Points, in no order, along strands that fork, close into loops and pass close to each other.
Points whose rows are less than 45.4 apart are linked; no others are. Some points are linked to none.
tave: [-20  11 -18  -6   6  36  -9  18  18  -7 -26   6  24 -27 -21  15   4]
regen: [-12  39 -18  10 -15  21   0   6 -10 -26  15   5 -17  40   9  15   4]
nomur: [-18   9  10  18  -5 -15 -12 -13   5 -23   7   9  -9   7  15  18  10]
nubud: [-15  -9  16  22 -10 -17   6 -20   2 -15   9   5  -5  22  11  33  -3]
fides: [-11  18  -2  10 -17 -26   8 -32 -13 -20  12 -13 -60  27  43 -15 -14]
Deno: [  7   9   7  10 -14 -21   0 -30  -5  -5  16 -18 -40  20  37  -8 -10]
raso: [-11  32  -9  14  -4  -7 -11 -20  -8 -20  13   6 -35  19  31  -5   9]
modov: [ 17  33 -22 -12  10  38  -8   6   3  -5   9   6   1  -1   8  -3  13]
mebu: [  8 -11   4  -5   3   6  -3  17   8   9   6   0  21  -5 -14  16   8]
piba: [-27   8 -15   5   1  22 -13  16  15 -10 -24  12  22 -13 -11  21  10]
duzos: [-19  15   3  20  -8 -25 -10 -27   0 -27  13   4 -28  10  24   6   5]
rebud: [ 14  -3  14  10  -5 -28  -5 -25   1   1  20 -20 -23   8  29   0  -4]
ruzip: [ 23  -3   3 -14  11   1 -10   9   1  12   8  -2  12 -16 -15  -5   3]
vagos: [  4 -34   7   8 -15  -1  21  12  -3  16  16   1  21  16  -6  35   2]
nup: [ 32  16  -2 -11   8  -7  -4 -20  -4  10  19  -8 -22  -2  29 -24  11]
fubo: [ 10 -25  21   3   2 -27  -6  -4   1  12   0 -10  11 -16   0   2  -2]
lat: [ 11 -28   7 -16  13 -10   4  24   2  12 -12   0  25 -27 -38 -23  -7]
Kobuv: [  4  22 -15 -23  23  35  -9   9   8   1 -16  -4   9 -38 -25 -10   1]
bamet: [-26 -23  -6  -9  10  18  12  18   9  24 -48  12  39 -16 -42 -20 -20]
fofi: [  8  32  -9  -2   7  17 -17  -4   4 -11   7   7  -7  -3  12  -2  14]
gino: [-17 -43  24   9 -10 -17   7   7  -8  23 -30   6  24  -6  -7  17   2]
renot: [ 12 -12  18   6  -1 -27  -8 -20   3   7  12 -15  -8  -6  18   1  -3]
dav: [-19   9   0  14  -3  -3 -16  -2   7 -16  -2  12   2   6   7  23  15]
geg: [ 24  33 -21  -9  -4  37   0  14  -6  -2  23   0  -3  28   5   1   9]
sovez: [  6  10  -8 -26  28  26 -10   5  10   9 -21  -4  10 -42 -35 -25  -4]
liko: [  8 -58  34  18 -10 -30  16  -7 -10  20  -7 -14  14 -14  -1  13 -14]
sekiz: [-19  11  -6   7   2  10 -16   5  13 -15 -10  11  11  -9  -2  19  17]
nipot: [  0  31 -11   6   3   5 -13 -11  -4 -15   8   8 -19  10  24  -5  18]
sus: [  5  -1  -5 -23  29  16  -1   5   8   4 -19  -7  11 -44 -48 -38 -12]
suke: [  3 -31  22   0   5 -28  -8   1   3  17 -16  -5  18 -20  -9  -8  -5]
leli: [  0 -53  24   7 -16 -18  21  11 -13  27 -11   0  22  -6 -11  21  -1]
kanul: [  8  38 -20   0 -11  32   1  12  -3 -12  20   0 -11  38   7  13   8]
Tigo: [ 18  20 -17 -11  11  -6  -1 -23  -8   9  10  -4 -38   8  48 -36  14]
Zotam: [-18   5   9  11  -2 -39 -26 -28  13  -7  -5  -2 -25 -19  29 -10  11]
pegip: [-20 -13 -14 -12  20  24  11  17  15  18 -41   3  31 -26 -55 -29 -29]
det: [ -2 -19   0   1  -6   5   6  20   4  12   4   5  30   5 -13  30   8]
zipo: [-30 -28  -1  -7  -2   8  10  22   6  25 -45  14  40 -12 -33 -12  -8]
Musa: [-28 -33  12  -1  -7  -5   7  15  -1  24 -43  15  32  -4 -16   6   2]
tapon: [ 42   3   3  -4   0  -5   2   4  -5  13  33 -16  -3   4   3 -12  -2]
zugu: [ -1 -23  12 -11  11  -7  -6  15   5  12 -22   0  29 -21 -28 -13  -4]
topu: [ 38  -8   7   3  -8  -6   7  10  -4   9  35 -12   4  12   2   6  -4]
nubaf: [-11  15 -21 -16  16  39  -6  19  17  -1 -26   0  23 -34 -29   7  -5]
noga: [-20  28  -5  17 -17   2   6  -7 -10 -40  17  12 -24  42   7  18  -5]
Biv: [-19  19 -13   1 -21 -21  12 -27 -27 -21   7 -11 -71  31  45 -25 -15]
lugub: [ 38  14   0 -12  11   2  -3  -7  -5  11  23  -6  -9  -4  15 -21   9]
pup: [ 11 -32  -1 -18  12  -5  20  34   1  11 -11   0  25 -29 -54 -32 -14]
Ziv: [-20 -10  13  19 -23  -6  23 -12  -2 -26  17   9  -9  38   8  40 -16]
mem: [ 20 -25   9   9 -13  -4  18   9  -2   9  28  -9  12  22  -1  26 -11]
fad: [  7  31 -29  -7  10   8   2 -16 -21  -5   1   1 -41  27  48 -35  16]
Koso: [ 31  10   0 -20  18   5  -9   1  -2  10  12  -5  -1 -28  -5 -21   9]
Mivo: [-24   6   7  17 -21   0  21  -4  -7 -38  17  10 -14  49   4  35 -17]

A fork is a point with three links, a tip a point with one. Leave the first point through the second and follow the links. Name the first fork or tip that comes.
fad / Tigo -> lugub
kanul / geg -> nomur
fubo / renot -> Biv
Deno / rebud -> pup
leli / gino -> pegip

A piece is all that can be reached along the links. How many separate loops has the piece of each point below (a circle has one, a figure eight two, a Y none), and how many tips (points with one link)?
Deno -> loops 0, tips 2
zipo -> loops 0, tips 2
nubud -> loops 1, tips 1
ruzip -> loops 1, tips 1
